The views of a scene show one set of named points, each view turned or mirrored, shifted and resized as a whole, with a little noise and some points left out.

Scene 1
View 1
j637: [ -9  18  36   9  19 -17  19   1  -3   9  12]
j917: [ -8  -1  -6  17 -12  -7  23 -12  21 -27 -15]
j744: [-10   7  25   8  17 -29  26  -7 -19  16  15]
j335: [-1  8 38 14 13 -9 15  9  4  7 -2]
j155: [-16  15  44  14  19 -38  27  -2 -19  14  27]
j508: [ 13  38  37 -13  42   6   5   8 -14  35  29]
j485: [ -9  17  57  11  29 -41  23   0 -29  31  30]
j355: [ -9   8  -9   9   0  -6  24 -14  11 -16  -4]
j653: [ 39 -30 -20  -6   3  37  -7  12   6  14 -61]
j618: [ -7 -11   2  19  -9 -11  21  -5  11 -17 -17]
j159: [  7 -21 -21  -1   0 -11  21 -11 -16   5 -23]
j783: [ 17  31  32 -20  53   0   7   3 -34  54  30]
j619: [-22   0  22  21   1 -49  38 -15 -14  -7  18]
j922: [-12   9  23  12  10 -32  29 -12 -12   4  18]
j667: [ -4  21   3   8   3   7  18 -11  23 -20  -1]
View 2
j619: [-16   0  42  23 -20   1   1 -14  -7 -10 -10]
j783: [  4  44   2  11  25   4   1  -5 -27  27  27]
j485: [ -4  28  31  27  -4 -11  22 -14 -26  18   7]
j155: [ -6  14  30  23 -15  -1  12 -17 -19   5  -1]
j618: [ -7 -26  29  -5 -11   8 -13   9   7 -23   6]
j335: [  6  -6  25   2 -10  -3  12   7 -10   1  16]
j667: [  8 -13   6  -9 -18  22  -9   0   0 -18  11]
j922: [-11  11  34  24 -14  -4   9 -15 -16   0  -5]
j355: [ -2 -14  17  -5 -12  19 -17   0   4 -20   4]
j653: [  8 -22   8 -27  30   6 -22  44   8  -8  48]
j917: [ -3 -29  22  -6 -22  17 -16   4   7 -29   5]
View 3
j619: [ -4   5  11  -5 -13  19   9  -4  -4 -16   1]
j744: [  3   2   7  -4 -25  25  -1  -6 -10 -10   9]
j667: [-8 -7  8 -4  5  4  2 37  4  5 31]
j155: [ 15   6   1  -7 -17  25  -4  -6 -13   3   3]
j159: [-30 -16  24 -10 -32  13  -9  17   4  -9  42]
j508: [ 21  -5  -7 -18 -24  24 -32  10  -8  49  24]
j653: [-19 -30  22  -6 -36  21 -36  57  -2   7  75]
j618: [-17 -10  19   4 -13  14   3  30   0 -20  34]
j922: [  0   0   7  -9 -17  17  -3   2  -3   2  10]
j783: [ 15  -7  -7 -24 -38  26 -38  -6  -8  52  25]
j355: [-17 -10  14  -4  -6   4   5  29   8  -3  30]
j637: [ 11  -2  -1  -5 -13  20 -10  13 -11  11  19]
j485: [ 24   6  -7 -12 -29  33 -17 -13 -21  14   1]
View 4
j653: [-32  29  -8  -3   6  71  32  -5   7 -54  -4]
j917: [-25 -17 -12  -1 -19  17  12   4  20 -22 -12]
j485: [ 22 -18 -47 -13 -35 -13  21 -45  -8 -12  19]
j783: [ 38  30 -38  -8 -10   3  28 -58  -7 -36  12]
j618: [-32 -20 -12   1 -16  19   9   5  24 -19 -14]
j667: [ -5  -7  -3   0 -16   6  17   4  30 -30 -26]
j355: [-20  -9  -8   1 -12   7   6  -1  29 -22 -19]
j637: [  9 -16 -23  -9 -27  -3  23 -20  10 -21  -2]
j744: [  2 -13 -31  -4 -24  -7  10 -29   8 -11   4]
j159: [-41   4 -20   4  -2  29  -2 -16  16 -18  -1]
j335: [  1 -18 -24 -10 -29  15  29 -13   4 -29   2]
j619: [-14 -34 -34   0 -32 -20  -1 -20  14   0   0]
j155: [ 12 -23 -36  -8 -32 -16  16 -31   4  -9   6]
j508: [ 38  19 -28 -11 -19   1  36 -40   2 -40   3]
j922: [ -4 -16 -28  -4 -24 -11   6 -23  11  -8   0]
View 5
j355: [ -9   6  -3  -8 -32  -3  26   0  15  19  27]
j744: [-10   8  12 -13   3  28   1  -6   9  23  11]
j335: [ -1  -3   0 -27 -17  14  -5   5   8  15  -6]
j618: [-10  13   7 -17 -54  -4  26   5  -5  24  29]
j917: [-10  11   0 -14 -50  -9  26   4   1  21  26]
j637: [ -5   8   2 -21  -7  27   3   1  17  15   0]
j922: [-14  14  13 -12  -6  25   7  -4   8  25  16]
j155: [-12  16  16 -19   2  46  -4  -5   9  27   1]
j653: [  9 -43 -27 -13  -9 -58   6  15   8  -5  10]
j485: [ -6  -4  13 -27  31  48 -26   0  10  15 -17]
j508: [  3  -8 -15 -15  27  27  -2  -7  46   3 -15]
j159: [-13 -11   5  -3  -5 -26  10   1 -10  20  35]
j619: [-19  21  28 -14 -16  33   4  -3  -8  32  22]

In a view up to two points have been moved. Name them for each view, in the order of its rows, or write -.
view 1 | j653
view 2 | j922
view 3 | j744
view 4 | j917
view 5 | j618, j485
